Points, in no order, along strands that fork, close into loops and pass close to each other.
In the rows, zero is written as 100.
Two points are linked if the straight distance between their rows is under 72.2. Some points are linked to none.
Z_290: [ 97 142  88 118  80  95 102 160  94  67 102 142 114 104 106 112  91 141
 103 106  78  93]
Z_144: [118 144  91  84  89 139 122  95  45 113  89 113 127 121 104  95  77 116
 135 110  79 115]
Z_749: [ 94  84  97 128 134 112  85  86 129  57  66  87 136  85 125  97 114  44
  98 115  68  76]
Z_528: [125 105  80 110 134  82  96 128 119  75 119 148 120 125  98  94  84 134
 100  67 112  74]
Z_307: [ 91 139  84  97  88 115  93 143  60  61  86 123 127  96 129 124  64 112
 120 133  79  81]
Z_623: [ 99  94 106  86 139  57 136  72  91  91  84  61  86 114  97  95  83  86
 116 136 108  91]
Z_892: [ 92 108  89 119 137 101  72  80  93 116  96  92  68 122  93  89  91  90
 127 102 158 118]
Z_956: [ 59  82 134  98  83  69 116 106 108 137 132 117  69  88  97 103  89 117
  90  75 108 114]
Z_430: [ 85 137  86  95  72 115  97 140  74  82 102 138 121  99 115 132  83 126
  97 128  80  84]
Z_130: [141 111 101  68  83 125 141  59  90  83  99  57  78 140  90  55 141 103
 114  86 111 118]
Z_367: [131 122 111 117 118  77 145  62 100 104  92  74  75 173  88  93  90 106
 114  83  68  96]
Z_767: [101 105  99  80  95 104 165  52 127 111 108  90  76  71 101  95 160 103
  80 106  95  89]
Z_606: [100  71  99 104 114  52 126  74 122  65  86  87 107  83  95  79 150  81
  98 146  90 104]
Z_612: [ 92 111 108 100 103  79  62 111  96 116 105  90  58 110 109  60  56  63
 139  95 126  96]
Z_129: [ 90  98 114  60 116  83 133  64  56 119  93  82  93 126  94  97  39  87
 135 135  86  90]
Z_187: [140 149  95 140 104  98 117 134 112  79 117 128 107 126  99 102 113 149
 110  77  89  95]
Z_510: [ 93 120  86 113 113 104  76 130  80  82  89 118  97  97 108 115  69 111
 122 124 126  94]
Z_276: [ 97 124  87 117  71  84 159  67  77 102  86  82 121 118  80  54 150  88
 114 115  89  73]
Z_809: [ 68 105 105  78  95 106  50  88  36 111 104 102 101  70 134 102  63  78
  97 123 119 106]
Z_533: [ 95  73 134 110 130  98  60 137 166 130 104  87 136  88 102  75  92  62
  91  75  76  76]
Z_852: [136 141  86 143 124 105  81 124  65 108  97 106  87 118  84  75  51 124
 146  82  95 112]
Z_682: [ 78  94  86  77  63 101 121  75 120 135 104 102  91  78 108 115 122  99
  33 101  77 109]
Z_589: [ 97 116  95 107  98 106  56 130  82  86 101 113 101 112 106  86  49  76
 137 106 127  78]
Z_383: [141  61  67 106 135  91  47 165 140  84 100 116 105  81  83  87 109 124
  82  67  83  76]
Z_808: [130 100  71 113 139 104  63 105  89  55  70  90 114 100 100 106  94  83
 107 131 113  69]
Z_61: [103 117  97  76  79 115 165  50 115 108 117  97  75  68 112 108 117 109
  61  92  79  72]
Z_882: [ 74  31  95 118  50  81 101 103 135 105  91  71 108  62 110 139 103  81
 100  90  55 127]
Z_437: [107 109 105 105  75 106 131  42  86 119 118  84  83  69  88  76 172  87
 101 100 120 100]
Z_235: [ 63  91 109  96  38  88  95 118  85 140 134 131 123  99 105 107  79 110
  56  73 102 113]
Z_330: [ 84  81 126  89 124  53 124 111 144 105 125 116  72 104  90  88  74 120
  99  75 110  95]
Z_66: [ 91 129  80 103 120 104  80 132  60  84  80 104  97  72 112 107  94 127
 109 132 107 108]
Z_190: [111 145 100  69  73 106 157  69  59 127  98  98 108 100 126  70  88  92
 110  98  46  87]
Z_288: [ 76  61  95  70  68  91 104 156  82 111 110 121 154  84 109 117  65 115
  79  59 107 101]
Z_787: [ 80 106 119 110 102  80  99 106 115  58  80  87  91 101 118 112  79  61
 105 105  80  76]
Z_327: [118 104  76 122 162 114  75  75  67 115  91  67  82 119  81  87  94 112
 122 111 144 113]
Z_628: [ 90 106 123 110  69 138  73  86  71 157 132 111  93  82  95 118  88 136
  49  95 133 135]
Z_30: [ 86 109 110 113 108  78 108 104 132  96 124 135 100 136 104  90 105 112
 105  66 117 108]
Z_43: [114 100  69 125 119  99  87 119 127  58  79 129 110 107  87 131 113 122
  89 126  96 103]
Z_285: [132 137 106  63  62 149 145  76  76 100  89 100  96 132 113  74  97  85
 123  69  65 111]
Z_626: [ 79 110 112 115 124 141  59 113 105  85  77  88 129  76 115 109  93  46
 114 123 109  73]
Z_25: [126  63  79 124 136 105  75  77 121  46  69  96 129 105 113 106 131  59
  94 116  78  72]
Z_194: [ 88  69  79  75 117 110 110 147 134 104  94 124 123 138 105 116  60 134
  78  47 119 109]
Z_258: [118 109 154  94  84  98 152  71 130 125 135  93  50 116  89 117  99 118
 121  89 110 105]
Z_492: [ 81  39  94 127 105  89  94  90 169  68  86  70  83  91  98 120 114  80
  96 118  58 123]
Z_906: [103  26  81  73  89 101 100 157 104 120  86  99 131  74 115 127  72  98
  85  52 135 128]
Z_740: [ 73 110 103 106 124  85  84  85  86 118  94  93  61 106 115  92  92  83
 122 106 133 125]
Z_636: [122  67  73 116 148  62 100  52 125  75  72  94  88 122 107  97 148  79
  87 118  96 104]
Z_828: [ 78  75  87  90  81  87 113 140 129  95 110 141 142 111  83 109  99 119
  97  73 107 111]
Z_211: [107 100  78  96 121 105 110  98 110  54  76 116 135 106 104 114 127 107
  95 141 101 100]
Z_243: [124 118  95 100  97 149 131  86 133  88  99 108  98 122  92 119 150 124
  95  99 115 109]
Z_611: [133 144  79 143 124  94  66 140  80 100 107 116  87 101 107  60  72 134
 129  65 103 104]
Z_774: [107 101  82 101 124 100  81 107  51  60  79  73 148  82  90  80  93  75
 129 137 119  67]
Z_329: [ 80  96 112 108 121 146  45 128  96  88  80  87 111  49  99 123  91  73
 107 129 120  81]
Z_40: [ 78  89  83  95  45 108  78 108  87 137 104 109 134  78  89 140  84 116
  33 109 107 123]
Z_714: [145 141 121 102  67 136  94 123  81  93 112  98  52 101 107  94 123 151
 117  80 112 140]
Z_281: [100 117 105 115 116 122  63 105  97  76  78  81 124 109 117  96  80  41
 119 113 101  63]
Z_641: [164 124  97  60  81 151 119  93  62  88  97  75  73 109  78  82 111 134
 125 102 108 130]
Z_9: [ 85  92  99 107 121 113  38 128  89 109  92  93  63  61  89 103  83 100
 117 129 158 104]
Z_497: [ 92  73  76  78  67 100 141 142 146 115 104 133 152 115  89 116 114 134
  91  55 102 110]
Z_418: [ 83  93  81  89  75 117 110  50 103 128 125 108 115  52  92  84 160  94
  49 115 112 104]
Z_757: [108 102 143  87 109  99 149  53 121 130 121  80  49 112  88 130 109 112
 113 105 121 115]
Z_496: [100  43  84  96 117  77  79 115 162  76 107 121 118 114  88  88 101  91
  89  58  93  90]
Z_971: [114 111  81 129 117  89  89 115 116  65 103 141 111 123  86 120  98 119
 105 103 110  86]
Z_204: [ 93 116  90  79  90  97  93 102  36  75 104 108 149  62 116  98  99  98
 115 145 102  82]
Z_41: [121  95  91 110 149  66 129  50  86 102  84  59  99 152  86  72 128 101
  99  87  92  94]
Z_690: [103 110  83  91  67 147 116  53  93 112 132 109 115  52  98  86 134 110
  48  97 117  93]
Z_652: [124  55  85 130 129 108  49  82 141  74  80  96  96 112 102 109 127  47
  98 105  83  75]
Z_929: [ 98 130  74  95 110 111 107 101  49  95  81 106 133 139 102  81  60  99
 133 118  83 105]
Z_955: [100 118  76 103 112  75 100  91  97  63  76 104 115 150 120 101  99  70
 100 112  97  84]
Z_674: [ 88  75  88  78 108  99  85 150 135  66 101 122 143 115 108  93  68  97
  87  54 101  78]
Z_431: [ 89 112 103  85 110  70 146  69  60 121 102  69  97  98  91  63 114  94
 118 123  85  98]
Z_703: [ 93 125 112  71  98  80 154  78  97 112  96  92  82 110 123 108 101 103
 104 127  79  86]
Z_217: [133  76  68 129 143 111  54 112 118  60  73  94  89  83  92 113 113  95
  92 132 103  91]
Z_226: [128 102 110 111 132 108  16 111  92 114  88  66  94 114  91  91  92  54
 117 132 141  77]
Z_935: [ 71  86 101  98 134  85  86  82 110 100  84  95  74  95 106 100 122  84
 100 115 128 128]
Z_778: [ 76  36  96  70  71  84  97 147  95 120 103 107 141  77 108 117  79  97
  77  47 119 116]
Z_768: [ 75 120 139  99 107 104  59 114  89 111  87  62  74  73 122  93  65  45
 123 111 108  75]
Z_838: [137 126  71 128 127 111  99  92  62  96  85 108 113 166  87  92  66 112
 128  89  80  91]
Z_884: [ 69  77 134  91 114  67 121 113 122 134 131 115  66  94  95  84  92 120
  99  55 124 118]
Z_581: [125 111 124 110 103 121 113 115 113  96 140 125 112 127  89  91 102 142
 124  64 128 117]
Z_981: [ 82  76  92  91 113  74 127  83 136  80  83  98  97  92 109 103 137  88
  88 134  76 120]
Z_51: [117 105  94 112 135 113  28 125  99 110  87  73  70  81  82  97  86  87
 117 142 155  96]
Z_183: [ 97 129 109 119  94 108  77 138  50 122 113 138  81  71 111  89  52 142
 131  88 111 113]
Z_313: [106 112 133  95  62 146  96  85  91 125 131 114  71 103 103 117 120 129
 103  79 129 125]
Z_53: [100 127  95  90  64 129 124  42  92 111 130  96  99  60 119  73 122 100
  52  84 106  92]
Z_675: [106 145  88  84  82 119  96 103  46 119 110 118 125  63 125 106  85 140
  76 133  87 100]
Z_910: [ 61  53 126 111  76  87  71 101 103 119  98  66  86  37  97 137  72  72
  64  97  75 107]
Z_439: [126 114 110  84 118 140 103  75  42 118 103  74 105 112  75  71  98 121
 141 102 105 138]
Z_965: [ 80 122  82 109 110 105  64 151  66  73  77 104  94  50 122 108 109 116
  91 125  94 113]
Z_763: [ 73  73  97  81  44  89  97 141  73 129 131 131 146  93 102 108  62 114
  62  65 106 105]
Z_343: [125 127  80 124 103  99 122  88 121  74  96 136 125 168 106 115 123 104
  98  99  94  81]
Z_802: [ 94 107 115  75 103  79 153  71 112  96  99 100  91 132 102 128  82  96
 111 137  98  84]
Z_527: [ 63  45  91  94  59  93  86  93 116 105  90  81 115  68 110 138 118  83
  70 105  57 133]
Z_710: [111  88  85  80 131  91  87 123 133  79 118 142 121 138 112  89  76 113
  90  52 114  71]
Z_233: [120 158  78 134 107 100 109 135  99  80  94 122 108 118 109 110 115 140
 102 104  84 101]
Z_465: [ 61  56  96  82  73  97  72  91  96 108  93  92 111  60 103 131 115  86
  55 111  84 131]
Z_237: [142 121 102  41  66 156 121  71  49 100  94  91  97 122  87  62 100  94
 124  84  86 123]
Z_726: [144  79  84  94 137  90  53 144 126  78 111 129 103  97  86  90  93 117
  92  82 105  51]
Z_592: [ 72  53 116  88  62  58 132 112 144 112 107 110  90  86  71 143  87 110
  89  97  75 108]
Z_379: [ 87 133 112  83  69 122 104  69  78 134 116 115  94 105 134 101 104 102
  79  95  93 111]
Z_692: [111 103 152 123 115  74  55 121 138 112 107  77  92  92 101  81  86  44
 109  99  97  61]
Z_872: [ 97 125 102  81  74 116 142  50 107 125 128  90  82  60 119  89 103 108
  40  96  86  85]
Z_792: [ 70  81  89  81 100 123  87  81  98 130 104 113 100  76  93 126 140 121
  73 120 124 134]
Z_495: [100  81 111 107 110  58 130  89 151  71  99 112  82 123  90 132  86  87
  98 123  87  88]
Z_625: [117  81 105  94 146  47 106 101 148  95 122 120  73 122 104  79  84 104
  93  58 101  73]
Z_65: [ 58  43 110 101 112 109  53  92 127  99  80  73  68  56  99 104 118  66
  91 116 110 133]
Z_202: [144 113  71 147 132  89  97 106 121  85 103 133  94 126  80 127 128 136
  97  90 101  93]
Z_63: [ 65  81  97  97 113 108  89  79 115 111  97 114  87  99  97 122 132 100
  92 119 131 136]
Z_38: [100  91 113  87 124  60 128  71 123  76  86  86  91 118  96 131  76  80
 107 138 106  80]
Z_240: [100 116 141 106  99  73 152  89 128 115 129 107  66 125  95 105  89 119
 119  82  98 100]
Z_381: [100 124 106 127 113  60 116  86 129  94 115 122  89 147 106  92 106  95
 103  77 102  98]
Z_909: [ 91 129  80  73  63 109 127  76  73 101 116 124 136  80 125  84 128  95
  82 121  90  71]
Z_547: [ 64  97 129  94  83  68 107  98 103 123 120 110  59  88 102 130  81 108
  88 110  98 105]
Z_773: [ 86 114  95  90  94  80 121  69  44 120 108  88 115  96  99  57 123  88
 123 118 104 109]
Z_6: [ 93 113 119 113  86 128 100 107  94 125 127 121  84 101  87 122 110 144
 108  88 125 117]
Z_348: [153 137  99  88  84 139 110 111  87  84  99  79  57 104  96 100 134 153
 110  95 116 130]
Z_140: [ 84 119 115  64  84  76 126  74  81 124 111 100  89  82 129 108  89  97
  79 128  78  90]
Z_455: [128 144  95 118  86 114 130  96 115  84 110 136 124 167 107 102 110 112
 112  84  92  83]
Z_393: [ 94 125  71  76  77 126 144  81  97  91 100 128 132  94 118  98 142 102
  84 116  95  76]
Z_131: [ 79  72  85 109  78  99  81 135  90 131 104 119  98  64  73 140 102 135
  77 102 116 131]
Z_647: [ 92 142 127  89  66  76 135 101  89 117 111 128  80 122 129 106  60  98
 119 103  64  91]
Z_699: [ 81  76  72  81  71 106 119  60 127 130 108 103 103  59  95  91 154 101
  43 112  88 113]
Z_368: [139 105  76 112 134  87  69 127 106  84 120 135 102 117 100  83  75 118
 117  76 122  56]
Z_542: [ 78  98 102  93  30  73 128 111 119 142 121 112  97  89  93 116  81 106
  37  77  73  98]
Z_491: [ 62 104 116  91  96 100  44 108  66 110 100  90  70  79 125  94  64  58
 115 109 126  95]
Z_86: [ 91 122  85  80  63  93 106  87  42  87 110 117 153  78 117  87 116  87
 105 140  95  75]
Z_442: [ 74  99  87 103 120 106  51 127  61 114  94 100  76  36  99 120 100 134
  74 126 120 126]
Z_324: [123  69  63 114 132  89 100  64 138  70  79 118 116 132 103 106 154  96
  82 125  95 114]
Z_24: [ 89  53  79 110  56 106  67 113  86 135  94 100 123  57  87 150  91 117
  53 116 112 142]
Z_640: [102 115 115 104  97  99  41 127  98 103 106  91  93 116 108  65  60  59
 137 100 130  77]
Z_166: [ 66 101 107  69  86  87  71  78  57 101 109 102 123  61 130  96  97  81
  73 129 104 110]
Z_489: [113 123  78 100 119 107 130  84  68  96  94  97 139 106  91  83 132 120
 121 128 117  97]
Z_820: [ 71  95 131 100 116  91 107 101 116  64  85  82  98  73 112 132  79  62
 104 121  70  77]
Z_120: [ 70  58  84  75  81 105  78  78  97 128 103 105 119  59  91 119 129 109
  48 129 105 139]
Z_537: [120  87  88 136 143  88  73 119 128 100 113 128  79  96  69  97  99 134
 101  82 138 102]
Z_816: [118 144  88  87  81 126 166  72 110  87  88  99 110 152 127  83 127  97
 105  84  81  84]
Z_686: [122 102 133  90 130  92 152  46 101 123 107  52  64 132  83 102 103 110
 122 112 113 111]
Z_321: [148 131 109  79 102 145 112  97  46 101  95  73  98 106  78  78 102 134
 135 102  89 139]
Z_225: [120 101 137  68 105 113 127  61  60 118 104  50  72 117  70  36 114  99
 121  96  79 132]
Z_353: [113  73 122 137 130  95  88  90 163  87  87  81  92  88  95 119  85  51
 102 117  59  53]
Z_192: [ 96 129  97 113  89 106  77 162  83  52 102 128 120  93 113 104  53 104
 123 108  91  69]
Z_864: [ 90 122 102 106  93 114  63 116  40 127 111 129  82  70 111 106  45 127
 122 112 119 108]
Z_940: [ 72 105 113  86  37  83 129 117 108 143 136 128 108 100 107  99  78 116
  53  62  74  90]
Z_925: [130 116 102 133 120  55 122  78 109 103 114 103  78 168  98  87  94  94
 119  61  88  90]
Z_901: [123 119 129  74  58 124 132  71 107 108 114  86  38 117 115  94 119 104
 107  69 101 118]
Z_220: [109 102 129  81 108 121 114  58  49 122 109  63 103 115  70  39 121  95
 132  94  97 141]
Z_296: [ 80  95 108 112  98  99  72 129 123  57 103 121 121 107 103  97  79  71
 107  89 109  75]
Z_451: [119  67  65  89 134 106  89 160 142  98  90 122 115 128  96 124  68 143
  73  47 109  95]
Z_195: [109  85 117 107  84 138 114  81 151 105 114 105  74 121  71 120 167 120
  91  82 137 138]
Z_76: [ 56  78 113  95  98 126  53 110  87  88  91  96 108  57 107 125  98  67
  91 110 111 100]
Z_20: [ 79  94  92 109 121 116  58 117  78 110  96 106  70  60  89 124  94 128
 100 124 144 117]
Z_685: [ 82 109 123  88  87 104 131  67 116 135 119  96  57  86 106 124 122 112
  71  98  94 112]
Z_336: [124 145 117 108  99 132  86 114  35 128  99  97  76  78 106  99  78 137
 133  90  87 146]
Z_242: [ 72  63  93 108 114  81  88 118 139 104 110 128  93 105  76  92 107 104
  96  71 134 121]
Z_115: [125 110 134  80 118  98 143  55  84 115  98  40  68 131  76  65 109 107
 122  95  90 125]
Z_609: [118  64  79 119 140  66  75  67 141  68  74  98  79 119 106 105 128  59
  84 110  90  94]
Z_215: [101  55  85 105  43  99 126 106 123 169 118 115 116  87  88 119 128 107
  71  50 117 134]
Z_181: [128 116  75 115 147 100 115  84  60  97  88  78 124 113  84  82 114 128
 120 123 119 105]
Z_754: [ 74 104 133  84 116  93  82  92  67  97  89  56  88  53 125 101  68  55
 114 120  88  76]
Z_698: [116  74 125 125 119  84  75 110 166  89 105  97 105  95  99  89  97  54
  98  78  57  50]
Z_73: [ 76  40  97 100  47  54 118 120 142 111 102  93 102  74  91 132 102  97
  91  85  70 124]
Z_584: [136 120  79 120 127 101 119  63  97  90  88 103 115 175 105 108 132 104
 105  84  97  89]
Z_335: [ 69  73 119  97  85  64 120 111 143  83 102 108  78  93  82 133  84  96
  96 106  76  99]
Z_373: [120  92  70 109 118  82 112  85  95  56  82 108 148  95  88  89 144 101
 103 147 115  93]
Z_812: [ 51  72 107 121  84 110  90 115 128  79  81  91 126  72 105 133  97  58
 102  88  50 101]
Z_222: [104  81  77 127 109  52 108  67  97  66  73  92 132 103  82  70 156  72
 111 141 109  97]
Z_342: [ 83  78  85 114 111 123  65 138 106  63  78  93 107  56  87 133 101 106
  96 128  98 113]
Z_519: [107  58  90 136 135  58  80  74 160 103 109 121  52 121  81  98 128  94
  91  77 109 115]
Z_389: [126 134  90  74  71 142 163  66  81  81  92  84 109 132 112  59 121  94
 121  76  81  85]
Z_477: [ 97 100  97  93  88 105 119  51  86 128 120 104 107  63  93  84 171  95
  89 115 126 106]
Z_878: [139 100 106  55  76 142 125  65  61  88  94  78  90 134  64  35 123 102
 123  88 102 124]
Z_331: [126 106 105  89  93 140 126  63 140  85 100  87  74 127  96 106 163 103
  89  82 127 124]
Z_966: [ 92  59 103 106  59 114 121  98 135 147 122 112  99 101  69 119 148 122
  87  52 125 140]
Z_954: [ 73  83  96  85  46  73 115  96 127 137 104  96  87  80  96 138  94 103
  41 101  70 109]
Z_306: [ 59  69 105 101  59 101  62 133  86 100 109 117 122  72  92 133  82  89
  84  86 103 104]
Z_345: [ 51  86 115  95  71  89  74 132  93  98 116 125 101  88 109 103  79  86
  99  80 108  95]
Z_941: [103 128  76  93 124 123  90 117  34  96  71 105 121 121  89  74  36 100
 138 122  83 103]
Z_312: [ 84  96  97 118  97 111  96 127 103 124 106 123  84  81  74 130 114 143
  95 103 122 129]
Z_36: [ 90  93 118 130 108  97  61 122 151  75 100 104 115  94 105  93  91  45
 103  80  81  62]
Z_615: [155 144 105 118  79 132 133 111 116  75 121 130 115 148  95 107 102 137
 122  79  97  88]
Z_501: [103  60 118  96 120 117  54 139 155 102 105  91 138  94  97  81  85  74
  95  63  99  77]
Z_188: [124 150  87  79  80 144 122  96  45 115 104 118 126  90 124 103  94 128
 113 116  82  94]
Z_672: [ 68 113  92  78  88  98 111  96 103  97  93 120 111 107 119 117 126  94
  79 119  92 109]
Z_79: [ 77 129 121 102  81  84 118  98  96 113 116 130  85 120 126  92  83 104
 118  83  88 105]
Z_385: [ 76  33  93 144 100 111  73  99 166  92  88  62  93  78  96 103 107  70
 106 100  67 116]
Z_843: [132  58  58  92 140  93  71 157 143  95  91 113 105 100  88 104  86 141
  71  58  99  87]
Z_679: [134 122  79 127 162 108  87  90  59 101  87  62  95 113  80  79 101 134
 116 108 115 112]
Z_395: [ 78 103 146 117 107  99  63 122 132 107  95  74  77  73 107  95  80  47
 116 107  99  69]
Z_998: [150 108 104  90 107 116 127  53 102  86  95  58  87 163  92  75 148 102
 102  82 111 117]
Z_673: [126 150  97 103  74 125 148  84 112  87  96 119 109 168 118  93 108  98
 118  79  79  91]
Z_396: [ 97  83 127 121 142 104 105  84 143  80  77  72 105  73 105 120  77  49
 112 131  72  56]
Z_468: [ 87 109 112  90 119  73 109  89  76 107  89  77  62 119 100  90  35  78
 140 120  96  93]
Z_49: [123 110 110  87 122  83 177  53 100 108  88  62 103 144  81  82 100 106
 115 120  85  77]
Z_834: [103 112 115 106 110  62  77 107 104 101  95  74  56 116 102  74  50  63
 128 103 104  78]
Z_171: [119 110 111 111 115  92  33 111  99 109  94  67  88 125 101  80  85  45
 121 108 121  73]
Z_311: [ 67  15  97 102  73  86  80 122 125 120 102  88  99  60  90 104 102  78
  98  68 120 134]
Z_135: [ 98 140  85  79  90 137 128  99  84 103 101 122 122 112 121 112 115 121
 105 122  94  90]
Z_503: [ 90 106 109  60 105  69 132  81  44 114  95  77  98  96 105  85  51  87
 122 133  67  91]
Z_387: [119 111  99 101 114  53 168  63  96  94  80  69 120 131  82  66 119 103
 109 127  76  66]
Z_471: [ 57  59 115  97  77  84  60  89  93 119  95  83  92  50 104 128  89  81
  39 108  91 137]
Z_236: [ 94 110  98  92 136  59 137  69  76 105  87  63  91 116 102  69  99  95
 116 119  98 103]
Z_15: [ 93  95 104 144 121 118  64 105 143  75  77  98 126 101 119 105 102  37
  98  99  68  62]
Z_862: [ 87  68  86  65  69 102 142 138 121 138 108 122 143 114 107 116 107 129
  76  41 111 119]
Z_337: [129 118  87 131 114 122 116 101 139  86 101 121 106 122  78 126 137 140
  89 104 108 115]
Z_56: [ 74 102  92 110 106 113  42 151  68  89  82  91  83  29 107 117  96 112
  85 117 102 113]
Z_293: [113 111 138  78  51 131 103  75  96 114 128 102  51 118 112 100 121 110
 102  66 118 124]
Z_197: [ 72 101  91  86  64 114  82 100  87 125 112 122 120  87 106 133  97 115
  49 116 105 111]
Z_739: [ 90  71  85  90 102  93  92 160 127  73 105 122 142  92  83 105  77 122
 101  74 108  90]
Z_659: [138 126 105 105 104 118 125  63  99  93  97  80 101 166  99  94 131 104
 107  85 106 110]
Z_301: [121 106 111  89  77 101 157  43  94 102 120  67  66  73  91  74 164  91
  97  91 106  90]
Z_695: [ 75 119 113 103  77 104 118 113 106 108 125 145 111 126 106  94  97 118
 117  75 111 105]
Z_404: [130 154  89 118 122 116 103 114  76  95  90  78  94 105 112  90 134 143
 110 102 102 132]
Z_840: [ 94 118 113 116 112  91  78 111 111  65  79  75  99 112 124  97  75  42
 111 101  84  58]
Z_375: [119 131  74 146 130  90  61 137  91  87  95 110  74 100 102  90  96 121
 109  95 115  96]
Z_568: [ 99 140  99  98  85 122  84 106  42 123 109 127 101  74 125 118  71 141
  97 123  93 113]
Z_791: [ 51  64 115 111  74 124  51 121  96 107  96  93 112  56  95 128  88  68
  91  89  99 105]
Z_268: [110 134 118  74  72 125 139  62  90 122 113  91  70  99 132  91 112 104
  96  82  85 105]
Z_515: [104 135 100 125 111  98  75 155  70 108 105 128  80  78 112  59  59 136
 133  77 112 108]
Z_272: [121 140  78 122 132 117  85 121  45 105  78 101  89 120  81  80  47 116
 141 104  85 115]
Z_382: [119 112  67 131 141  90  53 128 104  74  72  99  74  82  97 103 111 112
  91 123 112 104]
Z_241: [135 138 125 104  79 140  90 116  59 121 110 103  62  84 108 107 101 150
 120  89 101 143]
Z_295: [ 83  98 119  71 107  68 113  86  47  87  96  58 103  72 112  94  60  70
 126 131  83  73]
Z_540: [ 69  97 127  77  78  73 104  92  93 114 110 102  82  73 114 138  72  99
  62 123  82  94]
Z_406: [100 116  91 102  93  52 157  79  86  87  78  82 131 120  91  59 130  83
 112 124  79  71]
Z_725: [125  73 108  86 128 102  43 139 139  92 114 114 130 103  99  86  94  80
  96  75 109  53]
Z_193: [ 77 104 111 106  86 115  75 155 101  55 108 126 137  91 104 108  60  88
 115  86  99  62]
Z_931: [ 73  32 125 110  61  60  93 110 109 125 110  81  92  43  86 136  68  83
  73  79  88 114]
Z_229: [ 89  51 103  96 117  78 121  83 154  68  84  85  85  92  96 125 116  89
  86 140  62 119]
Z_835: [ 73  65  94  67 101 104 126 145 119 128  99 118 118 136 115 117  75 132
  79  38 117 126]
Z_91: [117 112  80 110  97  94 141  68  91  96  93  94 137 116  83  66 162  94
 113 121 119  90]
Z_803: [129 106  67 107 141 103  63 111  58  68  65  69 129 111  92  83  78  86
 113 128 109  58]
Z_880: [129 109 117 102 132  81 158  55  89 105  89  65  89 165  77  90  73 111
 114 107  67  88]
Z_836: [100 117  82  97 105  96  97 117  38  64  88  89 145  76  96  87 100 101
 126 147 108  84]
Z_977: [ 84 122  91  77  70 131 102  75  85 133 117 120 115  90 123 107 110 112
  60 108 107 102]
Z_408: [ 92  73 123 101  70 130 109  84 135 131 122  99  67 105  71 119 156 119
  85  65 134 146]
Z_180: [120 125  68 102 132 104  78 125  39  76  69  75 119 102  92  69  62 105
 124 133  94  78]
Z_885: [ 66  81 125  97  90  73  84 133 128  77 106 105  90  86 103  86  79  77
 101  75 100  86]
Z_186: [130  86 123 118 120  85  28 111 130 111 103  90  96 113  99  86 108  42
 117  98 114  64]
Z_731: [ 78  45 115 133 102 101  73 120 172 112  96  70 104  67  87  84  94  62
 107  81  77  99]

How many points has the smallest loop of links through each point below? Write - if it is on no loop.
Z_808 => 10
Z_20 => 12
Z_503 => 13
Z_76 => 16
Z_368 => 14

A piece is all that can be reached along the links. How many separate loops has the piece of each point below (a circle has one, a figure eight two, a Y none), and how many tips (points with one link)?
Z_682 => loops 1, tips 1
Z_306 => loops 2, tips 1
Z_966 => loops 1, tips 3
Z_272 => loops 3, tips 0
Z_757 => loops 0, tips 2
Z_491 => loops 2, tips 1
Z_30 => loops 0, tips 4

Name the points in between on the shortest way along the links from the first point to the second, in order.
Z_659 / Z_885 => Z_584 > Z_343 > Z_455 > Z_615 > Z_187 > Z_233 > Z_290 > Z_430 > Z_307 > Z_192 > Z_193 > Z_296
Z_592 / Z_91 => Z_73 > Z_882 > Z_527 > Z_465 > Z_120 > Z_792 > Z_63 > Z_935 > Z_740 > Z_892 > Z_327 > Z_679 > Z_181 > Z_489
Z_778 / Z_53 => Z_288 > Z_763 > Z_235 > Z_940 > Z_542 > Z_954 > Z_682 > Z_699 > Z_418 > Z_690
Z_296 / Z_324 => Z_36 > Z_15 > Z_749 > Z_25 > Z_652 > Z_609 > Z_636
